Each row is a point on a landscape with many peaks, with its height.
From any point a climber takes the steepest step (rise divided by distance) to one of its 2 nearest points. It stops when none of these is higher. Distance is the straight distance between rows; heights are no part of it.
nenep: [ 17  -4 -23  -2   6  -4  -2  13   6 -33 -15  26 -21  18   5  -5  12 -15
  -9   7  13  -8]  (h 117)
peno: [ -6   5   2   6 -18  14  15 -29   6 -12 -19  -9  -9  28  -1  11 -22 -26
  -7   0  11  12]  (h 114)
pebi: [ -5   3  41  -7   4   3  -6   6 -20  14  16   2 -12  -8   9 -11   4  -1
   5 -14  -3   7]  (h 180)
giti: [ 10  35 -28  17  12   5 -23  -7   8   4 -14   8  -8  11 -15  -7  14 -15
   7   7  12  -2]  (h 486)
fidup: [ 11 -19   1  -3  10   3  -2   9 -15 -16   5  21 -26  -4  24   0  12  -1
  -4  -5   8  -7]  (h 445)
filip: [-24  19   1  12   1  10 -17  -7 -12  15  12  -5 -19  13  15  10   9  14
  12 -21  12  21]  (h 335)
tet: [ 18   1 -19  11  25 -16 -15  14  27 -19  27  10   5  -8  -1 -11   9  11
  -9 -16   3   2]  (h 344)
maba: [ -5 -22  19 -10   2   2  25   7  -8 -12 -41  11  -2  -1   4  12 -20 -25
   2   3   2   3]  (h 510)
zulug: [  4  29  -1  -5 -10  15 -20 -22  -5 -20   9   7 -11  17  -5  -7   5 -22
   6   1  -3   2]  (h 614)
vabag: [  2  23 -23  21  11 -17 -33  17  23  26  18 -22  12 -15  -1   1  19  34
  -2 -11   1   4]  (h 544)
gek: [  9 -21 -12 -14  17 -11  -4  16  30  -4  -3   8   4   8   4  -3  -9  18
  10 -12  11  -2]  (h 166)
rusi: [  0   0  -3  -5 -22  -2   6 -11  14  10   5   9  -6   6 -10   0  -7  13
  23   8   3  -2]  (h 333)
pago: [ -6   3 -30  24  33  11 -22  -5   1  -2   6   0 -14  11  14  10   8   3
  -1 -20  16  15]  (h 415)
depig: [ -3 -24  -9   9  23 -20  -5  23  22  -4  16  -2  12 -33  -1   7 -13  25
   5 -20 -11   5]  (h 505)
tav: [-20   9 -13  -7  19   3   0  27  -8  31   3   3  45 -32 -15   2  17  33
  -5  27 -34 -11]  (h 156)
leb: [ -7 -12   3 -16 -21  -9   8   4   8  18   9   1   8  -4 -14   2  -3  32
  24  12  -4  -9]  (h 297)
vuvi: [  4 -27 -21 -13  32  -9  12  31   5  -7  -7  20  19 -25 -13   2   5   8
  14   3 -16  -9]  (h 255)
nav: [ -1  -4   7  -8 -29  21   5 -42   8 -23  -8 -20 -14  24  -8   4 -26 -27
 -17  -3  13   4]  (h 136)
viguf: [  0 -20  39  -9  -9   9  17 -10 -25 -13  23 -12  -3  -4  11   9 -12  -7
  -5 -13 -17   4]  (h 332)
sevi: [-17  13  18  -8  -6 -11   4  18 -17  27  14 -14  21 -21   5   3   7  18
  27  -2 -30   1]  (h 171)
Gorek: [ 10   2 -44  22  25 -17  14  14  23  -2   1   7  11   8 -14  -4   7  12
  -1   3  -1   7]  (h 88)
gulo: [ 12  20  -8  -1  -4  14 -17   1   7 -12 -23  11 -17  21   3  -9   1 -32
  -6   2  21  -2]  (h 460)
sumir: [ 10  19   3   7  -2 -10  -5 -14  -7   6   5  12  -9  -7  -2  -9   2 -23
   0   9  -4  -6]  (h 639)
rukik: [ -1   7  18  -4 -20  13  -9  -8   7   4  -8   4 -15   7   5  -3 -16 -16
   2  -6  18   1]  (h 192)
genuf: [ -3  25   5  24  -4 -10   9 -26 -16  14  12 -22  11  -6  12   8  -1 -17
  -4  -4 -32   9]  (h 575)
budur: [ 10   1 -15  24  21  -8  -8  10  16   8 -17  13  -5  -4  -2  -2  -6 -13
  -8  -9  12   5]  (h 657)
zir: [ 12 -24  19  -1 -15   7  18 -26  -6 -27   5 -20  -1   2   1  10 -33 -18
 -16  -3 -11   2]  (h 130)
duzi: [  1  -3  21 -28 -17  -2  14   8   6  -1   1   0  39 -11 -23  -7 -15   2
  15  19 -24  -5]  (h 225)
vel: [ 12  -1  10   5 -19  -8  20 -23  12  -3   3 -18  11   4 -12   5 -21 -14
   7   5 -28   7]  (h 519)
gazu: [ -5  -3  10  -7 -26  23 -15 -20   1  -5  -3   4 -33  13   1  -2  -9  -7
 -12  -1  30  -3]  (h 162)
rifo: [ -3 -19 -12   1  -3 -11   4  20  14  22  15   7  12 -18 -19   3   4  45
  17   8 -10  -8]  (h 261)
gano: [ -9  19 -38  10  21 -18 -19  19  13  25  20 -26  31  -8   9   3  30  45
 -13  12 -13  -5]  (h 446)
sedo: [  6   2   8  -3  29 -11 -11  19  -9  21   6  13   4 -19  14  -9  10  -3
   8  -7  -7  -2]  (h 231)
lumot: [ 20   1   9  -9 -27   9   6 -32  15 -23   5 -23  -2  25 -12  -2 -27 -20
  -8  -5 -11   4]  (h 168)
mafu: [ -2 -22 -26  -2  12 -11   9  18  27   1   6  12  21  -9 -20  -4  -2  29
   4  12  -1 -11]  (h 229)
niru: [ -6   2 -10  -6  13  -5  35  15   5   9 -16  16  33  -4 -24  -8   2   1
   5  31 -17  -9]  (h 197)
kinib: [ -1   6  28  -5 -20   1   1  -4   3   9  -3  -1   4  -2  -2  -2 -19 -13
   8   0  -8  -1]  (h 223)
Dofad: [ -3   3  36 -14 -21  15 -13  -4  -5   5  19  -2 -25   8  -8 -15   0  11
   6 -12  17   7]  (h 308)
Mamim: [ -8 -11   9 -11  -2  -1  17   0 -16  -1   8  10  -2   4  15   5  -3   0
  24  -5 -13  -3]  (h 177)
bef: [  4  20  37 -15 -28   2 -10   1   2   9  22  -5  -5   4 -12 -17   2   7
  12  -4   2   2]  (h 269)
nar: [ -9 -32   7 -19 -15  23  -1 -10 -26 -27 -12   2 -21  21  27   8   8   2
 -27  -1  29 -14]  (h 267)
Fomu: [  2 -32  28 -30 -11   2  18 -16 -15 -18 -14  -9 -16  -2   9  14 -21  -3
   3  -2  -1  -7]  (h 169)
mirul: [ 19 -16   5 -12 -21 -10  22 -16   4 -20 -37  -7 -19  13 -11   0 -16 -18
  -9  23  17 -17]  (h 428)
zukal: [ -7  -7  24  17 -14  11  13 -26 -13   1   0  -4  -6 -11   0   6 -22 -32
 -27  -1   2   4]  (h 547)
zeto: [ -7 -18  19 -15 -22  32   6 -26 -15 -34   5 -19  -1  24  17   6  -9 -17
 -36  -9  18  -1]  (h 381)
koz: [  2   5 -29   2 -10 -14  23   4  15   7 -10  12  11  19 -22  -6   3   6
  10  25  -6  -2]  (h 176)
Bubi: [ -2  37 -11   6 -10   8 -26 -12   4   4   2   2  -4  12  -8  -7  13 -12
  14   4   2   5]  (h 548)
Vubu: [ -4  -1 -29   5   0  10  -4 -15  -5 -27 -13  10 -23  28   1  11   7   1
  17  -1  18   2]  (h 410)
nim: [-10   0 -10   4  24 -19   0  27  -8  32  13 -11  12 -27  13   0  16  23
  16 -11 -23   4]  (h 135)
guti: [ 10 -27  13 -29  -4  -7   0   0  19   4   4   5 -13  -1  -5  -4  -7  26
  16  -2  17  -6]  (h 132)
tafi: [ -2   6   2   9   0 -10  -3   9  -7  31 -12   6  12 -31 -13   0  -3  -2
  10   8 -18  -5]  (h 377)
Mek: [  4   5  -6  26   9   3 -15  -1   2  21  -5  16 -17  -9   0   0  -6 -10
  -9  -5  11  -2]  (h 716)
zikir: [-21 -21  -2 -11 -25  39   9 -29 -22 -36  -6 -11   2  24   9  14  -1 -23
 -34   1  31  -2]  (h 341)
lofi: [  3  36  24 -15 -17  -3 -13  -1  -4   9  26  -1  14   5   1 -16   7  -3
  10  -2 -14   1]  (h 236)
tobor: [ 14 -40   5 -24  -2  -9  -9  12  19  -3  -9   6 -13 -21 -17  -4 -11  19
  10   2  16 -14]  (h 167)
Zusov: [ -1 -19  10   4 -15   4 -13 -11   3  14  12   3 -36   3  -1   4  -5  20
  10  -8  27   3]  (h 581)
pizez: [  6   5   7   3  -3  -3 -10   3  -4  15  22  14 -21 -14  -6 -12  16  14
  11  -2   3  -3]  (h 582)
Girut: [  9  -9   4 -18 -22   9  12 -10  -6 -43 -38  -9 -16  37  10  -6  -7 -30
 -23   8  11  -7]  (h 187)
vid: [  1   2 -20   1 -11   0  -5 -14   8  -8   2  12 -13  17  -9   1   6   5
  22   8   9   2]  (h 368)
puvaf: [  2  18 -29  20  27 -29 -32   9  10  34   6 -21   6 -19   9   7  27  21
  -9  -3  -7   7]  (h 495)
fuvur: [-28  11  13   7  -8  28  -8 -13 -11   4   5  -8  -4  18  14  10  -2  -7
   1 -16  15  16]  (h 359)
fopir: [  0  25  27   6 -10 -14   2   1 -22  18  23 -34  18 -26   5   2   7   4
   5  -2 -43   9]  (h 257)
bige: [  2  17 -23  19  14 -30 -19  13  -1  44  -8 -20  12 -21   4   7  22  13
  -3  16 -12  -3]  (h 453)
tigop: [  3 -28  24 -16 -21   7  24 -32 -12 -23  -5 -23 -10  12  13  13 -24  -9
 -16  -2   6  -5]  (h 146)
palo: [ 11   2  19  -2 -21  22  -2 -25   0 -19  24 -24  -5  16  -3  -8 -15 -12
 -14 -19 -13  14]  (h 194)
dor: [ -2 -26  -3 -21   6  -3   2  25  14   8 -11   8  16 -21 -17   4 -10  22
  29  -2  -4   1]  (h 280)
punuz: [  0 -32  -7   7  23   1 -10  10  10  -6   0   4 -19   0  17   4 -13  11
  -5 -22  20   7]  (h 358)
zurab: [-12   6   2   9 -13  -4  -5  17  -1  33   5 -12  -3  -5  10   6  -2  29
  24  -6  -4   9]  (h 343)
kidi: [ 13  13  37   5  -1   8  -4 -14 -11  -8  24 -17   8  -5   8  -9 -14 -25
 -13 -18 -24   7]  (h 152)
pili: [  4 -26 -15  -3   5   8  -2   2   9 -20 -30   6 -24  20  15   8  -6  -5
 -10  -1  34  -6]  (h 282)
Gamut: [  0  21  -2  13 -26  -6  14 -22   3  -3   1  -7   2  15  -5   4  -8 -11
  11  13 -10   7]  (h 469)
Mudeb: [  2  25  11  -7 -29   2 -19   9  11  21  17  -1  -1   1  -6  -8  12  26
  16   0   9   2]  (h 222)
Mir: [  0  12  26   2 -16  11   2 -25 -15 -15  32 -17 -12  15   5  -5  -3  -4
   3 -16  -7  10]  (h 211)
naraf: [  9  29 -30  18  15 -15 -13  -7   6  19  -9   9   8   4 -11  -9  27  -5
   2  13  -4   0]  (h 531)
zoda: [-14 -12  28   8  -7  17   9 -15 -22  10   2   8  -6  -2  12   9 -16 -17
 -18  -8  14   5]  (h 512)
zino: [-15 -12  -2  18   7  24 -21 -11  -5  11   7   8 -24   5   6  13   1   3
  -9 -13  35  12]  (h 115)
kivo: [ 26   8  32  -7 -12  -1   2 -10  -2 -15  12  -4   6  -7  -3 -13 -16 -32
 -10  -7 -22  -1]  (h 137)
tomeb: [ -2  27 -33   7  -1  -8  12  12  16  14 -15   7  23  13 -14  -2  12   8
  10  20  -4   5]  (h 151)
Gafu: [ 10  -4  -6 -19  -1  -4  -5  10  15  -3  15  27   6   8 -16 -14   9  20
   8  14   3 -14]  (h 81)
Rol: [ 25 -30 -10 -18  11 -13  18  25  27 -19 -33   8  -1   6 -13  -8  -7   5
  -4  10  15 -11]  (h 161)
kuzo: [-11  35   7  18 -23   8 -16 -24  -9  20   6 -23  -8   2   6  12   0  -9
   9  -8   0  11]  (h 563)
Nopoz: [ -5  11  -9  13  11 -20 -10  11 -11  44 -12 -12  13 -36   3  10   9   8
   6  10 -19   2]  (h 416)
funa: [-14  17  -7  28  -7  20 -19 -26  -5   7  -3   0 -28   9  -3   3   1 -12
   5  -1  17   5]  (h 113)
daf: [  6 -27 -20   8  31 -21  11  26  34 -10  -3  -1  19 -29 -15   3 -17  10
   2  -9  -7   9]  (h 447)
tole: [  5   8 -14   9  37 -14 -21  18  11   5  29   0   3  -6  12  -8  19  20
  -1 -20  -5   9]  (h 313)
sog: [ -8  31  18   9   1   1  -9 -19 -27  15  25 -17  -9   7  15  -1  25   0
   8 -10 -18  13]  (h 300)
Gemeb: [  3 -15 -19 -15   2 -13  21   8  23   1 -12  15  15  14 -23  -9   2  21
   7  30   6 -12]  (h 200)
tegok: [ 10  -7 -18   2  27 -12  33  34   6  -2 -24  19  25  -6 -27 -10   7   2
  -2  26  -6   0]  (h 228)
Fatef: [ 13 -17 -22  19  18 -13  24  11   1  -8 -17  22 -15   3   5   5   1 -11
   3   4   4   1]  (h 51)
Gazab: [ -8  11  10  15   1 -18   8 -12 -22  22   3  -5   4 -13  11  10   7  -7
  10   3 -28  -2]  (h 602)
Pitu: [  5 -24 -26  -8  10 -23  -3  12  45 -12   5  -1  12   0 -13  -2 -10  29
   2  -3   9  -2]  (h 198)
Tage: [  6 -15   7 -17 -29  12   9 -30  -7 -46 -29 -27 -19  27   3  -8 -11 -20
 -40   3  14 -15]  (h 153)
fufu: [ 11 -16  17 -24 -31  19  -9 -26  -7 -42  -7 -14 -27  20   9  -8  -6 -17
 -31   3   7 -17]  (h 124)
Geg: [-17  14  21 -16  -7  -4  11  11  -5  13  11  -6  42 -20  -9  -1  -3   6
  17  11 -31   0]  (h 193)
Dak: [  3   0 -20  19  28 -20  -5  19  18  19  -4   2   9 -13   5   0  -4   4
   1 -12   0   4]  (h 593)
Rolaf: [ 17 -17  23 -22 -15  -5  27   0   1 -29 -27   0   9   0  -7  -5 -19 -27
  -7   8 -13 -12]  (h 265)
Tisim: [  2  -1  13 -17 -12 -12  11   8   3   3  -6  12  15  -7 -17  -7  -9  -5
  14  14  -9 -10]  (h 262)
gitoz: [  6   1  -3  -9 -17   9   5 -12 -13 -35 -22   6 -23  27   4   1   4 -24
  -9  12   9 -10]  (h 150)
poge: [ 24 -15 -18  -2  20 -13   1  26  15 -14   6  28   5 -10  -8 -17   8   5
  -9  10   1 -19]  (h 183)
Pudap: [ -1   5  13  -8 -11   3   7 -13 -17 -16  16   3  -8  10  12  -6   3 -10
   9  -8  -5   1]  (h 195)
farit: [-10  25  -6   5 -13  -4   0  16   6  33  -1  -7  37  -7 -12   4   7  15
   5  19 -12  -9]  (h 340)
kifu: [  0  -7 -19  13  19   3 -19   2  15 -10  16   6 -17  -1  14   3   1  16
  -4 -24  16   8]  (h 389)
Zilo: [-15  18   6  17  -2  33  -6 -36 -16 -19  24 -27   7  21   7  10  -3 -20
 -10 -19  -8  25]  (h 675)
Naf: [ -5 -10 -14   7  10  13   2 -10 -20 -20  -6  20 -27  17  24   3  10 -14
  -9  -3   9  -8]  (h 487)
Pov: [-20   7 -21  -4  19  -3  -8  40   1  29  -1 -18  45 -34  -1  10  14  42
  -8  22 -23  -8]  (h 175)
tuge: [ -8 -11  12 -13  -2  -2   9  12   3  10 -15   2  23 -31 -15  14 -12   0
  30   4 -16  11]  (h 339)
digul: [ 18 -23 -31   8  11  -3   7   7  14 -30 -33  -3 -25  26   5   3  -3   0
 -14  -5  32   1]  (h 246)
ragez: [-11   0  39  -7 -16  33  -5 -17 -19  -7  25 -11  -8   6   9  -6 -13 -17
 -28 -21  13  11]  (h 384)
Guta: [-10  34   1  -8 -14  -9   1  13 -11  30  10 -23  43 -17  -2  -2   8  19
  -5  28 -26 -15]  (h 305)
podad: [  0 -44  16 -18  -4  14   3  -5 -19 -19 -20  -2 -28   1  23   2  -4  16
 -18  -6  28 -18]  (h 233)
Zomef: [  5  19  -3  10  10  -3 -28   2 -12  17  28   0 -18  -8   1  -7  34  20
  11  -7   3   2]  (h 529)
vufup: [-10 -25  35 -12 -20  28  11 -19 -15 -15  16 -13  -2   8  12   1 -18 -14
 -33 -18  17   8]  (h 421)
kota: [  1   4  24  -8  13   5 -12  13 -13  13  -3  12  -4 -19   8  -6  -2 -15
   3  -8   1  -4]  (h 204)
Ramug: [ 21 -25  -6 -19   7 -11  22  22  14 -14 -49  10   2  -8 -33  -6  -6   0
  -2  22  14 -11]  (h 189)
rivun: [-14 -26  26 -11 -13  19  10  -9 -16  -6  -8   0 -12   1  15   6 -17 -13
 -25  -6  24  -4]  (h 470)
pokek: [  0 -16 -28   6  36  -8  22  30  14   1 -17  17  35 -25 -31  -4   5  13
  -6  25 -20   3]  (h 264)
Radi: [ -7  19 -21  -2  14 -10  -6  15  -1  19  20  14  16   2   6 -11  23  26
  11   6 -12  -5]  (h 121)
lebo: [ -4   4 -38  24  16 -17   7  24  16  22  -3  -6  28 -16  -6   2   5  26
   0  11 -18  -6]  (h 501)
gepuv: [ -2 -32  16 -16   6  -1  16   8   5   0 -33   3  -3 -14  -6  12 -19  -5
  21   1   5  -2]  (h 441)
Gesug: [  1  21 -28  21  -4  -8 -23  10  19  20  12  -6   3  -3  -4   5  13  29
   9  -1   7   3]  (h 489)
vemop: [-15  -3  49  -9 -13  24  -4  -7 -14  12  16 -15 -20  14   5  -2  -3   5
  -8 -19  15  15]  (h 345)
tozu: [ -2   9   1  24  16   5 -26   7  -5  18  22   2 -27 -10   7   0  20  19
   1 -24  11  11]  (h 490)
peko: [-16   2   0   9  -9  33 -22 -22 -15  -8   5   7 -26  13  -8   6   4  -9
 -10  -7  29   7]  (h 134)
supor: [ -1 -17 -28  10  29 -26  15  17  36 -17  16   0  28 -17 -14  -5  -5  16
  -8  -5 -14   6]  (h 405)
boz: [  1  10 -19 -10   8  -4  -3  11  12   2  14  19  12  14   5  -7  12  10
  16   3   0  -4]  (h 104)
Reve: [  8  24  -5   2   7 -18   1  -5  -2  15  -4  14  12  -2  -6  -8  15 -10
   3  17 -11  -4]  (h 583)
Valin: [ 12 -12 -20   3  32 -23   6  19   6   0  12  25  13 -19  -2 -12   9   6
   0   2 -18 -12]  (h 215)
zivi: [ 12 -14  21 -17 -19   4  23 -10   2 -36 -30 -15  -8  22   3  -5 -24 -30
 -17   3  -4  -7]  (h 224)
pom: [  7  14   6  17 -14  -3  16 -31  -7  -1  16 -22  10   5   5   8 -16 -13
  -5  -9 -34  12]  (h 555)
dus: [ -6  22  31   4 -18  -5   4  -6 -15  15  24 -33  11  -4   9   7  -4   3
   6 -16 -33  14]  (h 243)
reb: [ -3   2 -18  12   1 -12  -7  28  17  24  24  -8  15 -22  -9  -1  11  50
   3   7  -5  -3]  (h 230)
fipes: [ 15  -8 -30   4  20 -12  -1  20  31 -23  -7   8   1  14   6  -1   2   6
   0 -13  14   4]  (h 133)
Fuv: [ -6  23   2 -10 -21  25 -20 -23  -1 -23  -7  -4 -14  25 -10   1  -7 -23
   5  -3  13   6]  (h 695)
Sode: [-20   7  -4 -11 -12  44 -16 -24 -16 -35 -12  -6  -9  29  -1   2  -7 -28
 -13  -6  23   4]  (h 837)
Vopat: [  0  18  39   2   2   3  -6  -7 -26   6  17  -6  -1  -6  12 -10  -2 -17
 -10 -13 -13   3]  (h 164)
Tapu: [-20 -24   1   2  -6  22  10  -8  -9 -11 -21   7  -9  17  19  17  -6 -23
 -23  -1  33   1]  (h 420)
tifiv: [ -3 -19  43 -17 -29   4   9 -20  -1   2   6 -17 -11  -1 -13   3 -21   3
   6 -13   3   5]  (h 79)
Bepu: [ -3  32  17  -5 -18 -16  -1   1 -14  27  15 -29  29 -22  -3   0  14   6
   1  11 -37  -5]  (h 276)
mupe: [-14  10 -14  -8  23  -9   2  24  -2  28  24   5  32 -13   0  -8  24  36
  -1  20 -26 -12]  (h 138)
Dusa: [-10 -22  29 -20  -3   3  15   1  -8  -2 -15  -1   8 -21  -6  15 -19 -12
  18  -3 -17   6]  (h 386)
Pema: [  0   2 -25  20  31 -28  -3  19  20  22  -1 -10  30 -29  -2   2   4  18
  -7  -1 -17   8]  (h 539)
papof: [ 12   2   4   0  10 -12  21  25  -7 -10 -28  19   0  10   4  -8  -3 -26
   1   8  -2  -3]  (h 652)
Noko: [  1 -40  -2   2  12   8  -5   4   9 -19 -13   5 -23   2  17   6 -12  10
 -21 -16  38  -5]  (h 323)
Dulu: [ 20   0 -18   0  14  -7 -13  12   8 -14   7  28 -17   2   1 -17  18  -5
  -4   0   9 -12]  (h 148)
volin: [  7   7 -25   2   0  27 -18   1   6 -29 -28   8 -23  27  -1  -1  -1 -23
  -7  -4  32  -1]  (h 396)
lika: [ -7  14  39  10 -22  10   5 -15 -17  10  30 -26  -8   1   6   4  -5   4
   2 -15  -9  19]  (h 227)
rume: [ 12   0 -20  13  29 -31   1  19  27 -24  16   4  22 -10  -3 -13  -3   4
 -18 -11  -1   2]  (h 374)
bav: [ -9  29 -12   6  16  18 -14 -14 -19 -14  -6  12 -11  24  13  -2  19 -33
  -2  -2   5   6]  (h 552)
Tuk: [ -3  22  16   0  15 -14 -13  11 -15  36   5  -2   7 -12  13  -4  16  10
   7  -9 -11   1]  (h 256)
dat: [  7   8 -36  21  15 -12  23   7   5  -3 -16  10  -6  15  -4  -2  11  -6
   6   8  -2   4]  (h 69)
tini: [  9  22   3   2 -10 -14  26 -12   1   0   2   3  30   4 -16  -9  -1 -21
   0  20 -29  -3]  (h 163)
pum: [ 12  -9   1   3  -4  -3 -13   6   8  12  22  11 -29  -1  -4  -2   6  20
  10  -5  22  -4]  (h 643)
linu: [  5   4  13  -8 -16   9   5 -20 -10 -32   2   0 -11  21   9  -1  -9 -28
 -11  -3   1  -1]  (h 174)
tipa: [ -5  30  -2  11   9 -14 -21  -9 -16  28   5 -13  -4   0  14  -1  27   3
   2   0 -14   6]  (h 279)
fil: [ -3  -6 -31  16  17  12   5   1 -13 -25 -21  15 -23  27  15   9  12 -19
  -4  -2  19   3]  (h 455)
nipin: [  6 -38  24 -33  -7  -3  11  -9 -19 -17 -29  -4 -20 -11  10   5  -9   5
  -4   5  11 -21]  (h 196)
fumo: [  9  -6  -4  -9 -15  -6  19  -5   7  -9 -27  11  -5  18 -10  -7  -9 -16
   6  15   9  -6]  (h 370)
Bilo: [ 28 -27 -23  -5   8 -18  12  11  27 -37 -29   3 -12  16   4  -4   1  13
 -12   3  21  -9]  (h 207)
Taf: [ 13 -27   6 -11   7  -4   2  18  -1 -11 -17  18 -15 -11   6  -2  -6  -7
  -5   0   9 -16]  (h 383)
Vuk: [ -2   6 -33  35  25  13 -15 -14   2   2 -15   9 -20   4   7   7  10 -13
 -13  -7  19  12]  (h 392)
Mepa: [  8   1 -43  13  23 -13  -5   7  41 -23   5  -1  14  15  -9   2   2   9
  -2 -10   9  10]  (h 109)
kade: [ -3  17 -34  23  19  -7 -28  -4  11  13   4  -2  -8   2   7  11  11  11
   9 -12   4  14]  (h 442)
pebam: [ -4  -2  14  -2   7   4  16  10 -15 -14 -25  13  -3   4  16   2 -13 -29
 -11   3   4  -2]  (h 570)
Mubo: [  4  47   5   1 -19  -4 -17 -19 -10   2  21 -16  16   9  -5 -13  14  -5
   5   6 -24   6]  (h 209)
Dob: [ -1  25  -2   4   5   8  -5 -10  -9  -9 -19   7  -7  18  12  -7   2 -38
  -9   1   9  -3]  (h 514)
Pomu: [  3  14  17  19 -16   6  -3 -25 -15  -1   6   2  -6  -8   1  -4 -11 -32
 -16   2  -1  -2]  (h 584)
resu: [  5 -21   9 -20   3  -6   3  21  -4  -2 -12  22   7 -24 -12  -4  -4 -11
  10  12  -5  -8]  (h 312)
Deg: [ -5  -8 -20  -8  44 -10   5  32   9   8 -12  13  36 -30 -13  -4  10   8
   5  11 -20  -5]  (h 299)
zemi: [  3 -29   2   1 -10  -1   2 -21   3  -1  -6   5 -33   1  -2   8  -9   6
   0   3  26  -6]  (h 530)
losuz: [-14   2   0   5  10 -10  11  22 -11  25  11   0  15 -15  14   8   8  17
  32  -5 -29   3]  (h 154)
lila: [ -7  23  -8   7 -20  -9  -1  12   2  33   5  -8  13  -8   2   8   3  18
  17   7  -7  -1]  (h 380)
Nud: [-18   3 -10  -3   2   0  -3  40   4  33  12 -12  32 -27  -6   7   6  48
   4   9 -11  -7]  (h 199)
fuved: [ -6  -2  -5  -1  20  -9  -1  26   3  23  -6  10  26 -35 -14   0   8   7
  11   8 -19  -4]  (h 338)
tem: [ -4   4 -22   2  17  -7  21  15   4  15   3  21  28  -1 -16 -14  11  15
   0  26 -15 -13]  (h 179)
vuv: [-15 -19  28 -10 -20  11  10 -25  -8   1  10 -11 -18   8   6  18 -16   7
   7  -7  16   8]  (h 62)
Muda: [-13  11 -35  15  24 -12   0  21  22  20  13 -11  40 -11  -5   2  14  40
 -15  19 -17  -8]  (h 472)
zufo: [ 10 -37   4 -24  18 -11  -7  28  21  -2  -5  16   9 -28 -12   2  -9  17
   7  -4   8  -4]  (h 221)
lak: [-23 -24  -2  -4 -14  39  -4 -15 -31 -32   1   7 -11  20  15  10  14  -8
 -29  -2  34  -3]  (h 301)
fulud: [-11  48  -3  15 -11   5 -23 -30 -14   8   2 -29   3  13   7   9  13 -15
   1  -6 -15  15]  (h 610)
Fisen: [-18  16  11   8  -6   4  -3   4 -11  26   6 -11  -7   5  16  12   4  12
  19 -16  -2  14]  (h 315)
Rinuv: [ -3  42  13   9 -26   8 -25   3  -7  16  24 -13 -11   6  -9  -7  21  15
  14  -3   4  12]  (h 182)
luzap: [ 21  -1  11 -21 -19 -10  19   4   3 -22 -20  10   4  11 -10 -18  -7 -21
  -6  18   1 -13]  (h 317)
telov: [-21  16   5   5 -10  48 -14 -32 -18 -28  10 -19   1  26  -6   7  -9 -27
 -16 -16  13  14]  (h 728)
Mela: [ -4  35   7  18  -1  21 -15 -35 -17  -6  14 -32   3  10   9   6   1 -26
 -12 -12 -16  16]  (h 648)
fuzu: [ -1 -32  -2  14  12  -5   1   7   2  15   0  14 -15 -27  -2   5  -6   2
   5  -5  -1  -2]  (h 612)
tol: [ 19 -15  -4 -30  -7  -8   0  14  12 -16 -10  22   0   5  -5 -15   0   6
  -2  18  16 -24]  (h 48)
rugo: [ 16  35   3  -1 -14  -8   2 -16   5  -4  17  -9  28  13  -3 -15   5 -18
  -1   8 -27   0]  (h 186)
bov: [ 17 -25  -3 -15   9  -9  13  24  14 -10 -24  24  12 -29 -30  -5  -3  -2
   2  24  -1 -12]  (h 248)
dom: [ -8 -22  38  -9  -1   7  16   0 -19  -8  -5  -1   4 -14  14  10 -18 -20
   3  -9 -13   8]  (h 356)
sabav: [ -3  -9   0  16   1   2   3  -1  -3  16  -1  12 -12  -8   8  10  -4  -2
   6  -4   7  -1]  (h 662)
zomar: [  0 -24  -6   8  19 -11  -2  19   7  16  21   6  -8 -27   0   3   0  27
  17 -15 -12   2]  (h 554)
puge: [  8   8  -7   1  17 -16  13  12  -1  10 -14  17  14   2   3  -7   2 -16
   6   7 -10  -5]  (h 572)
lagu: [ 12 -31   3  -9 -17  -1  10 -21   3 -11 -29   4 -32   0  -6   3 -12  -5
  -7  13  24 -20]  (h 483)
suma: [ -6  27  -4  10 -29 -12   8 -10   9  18   6  -8  14  -3 -11   1  -6  -1
  12  12 -17   2]  (h 427)
dopi: [-28   1  -2   4   3  27   3 -19 -19  -5  -3   5   0  20  18  13  -3 -20
 -10  -8  22  11]  (h 382)
Vipim: [ -8  11  -4   5  20  14  -9  -7 -24  -5   2  13 -17   7  24   5  14 -13
   1 -12   6   4]  (h 518)
Fabu: [  5 -20  36 -27 -18  -2   6  -6  -4   1   2  -4 -17  -7 -12  -2 -12  14
  16  -1   9  -8]  (h 102)
selis: [-14  32  11   3   4  19 -21 -10 -24   8  20  -7 -17  15  12   4  20   2
  14 -18  -1  15]  (h 316)

Where does a climber stop that starts at each point below?
tet: Mek
tigop: vufup
zivi: pum
kidi: filip
Dulu: vabag
niru: vabag
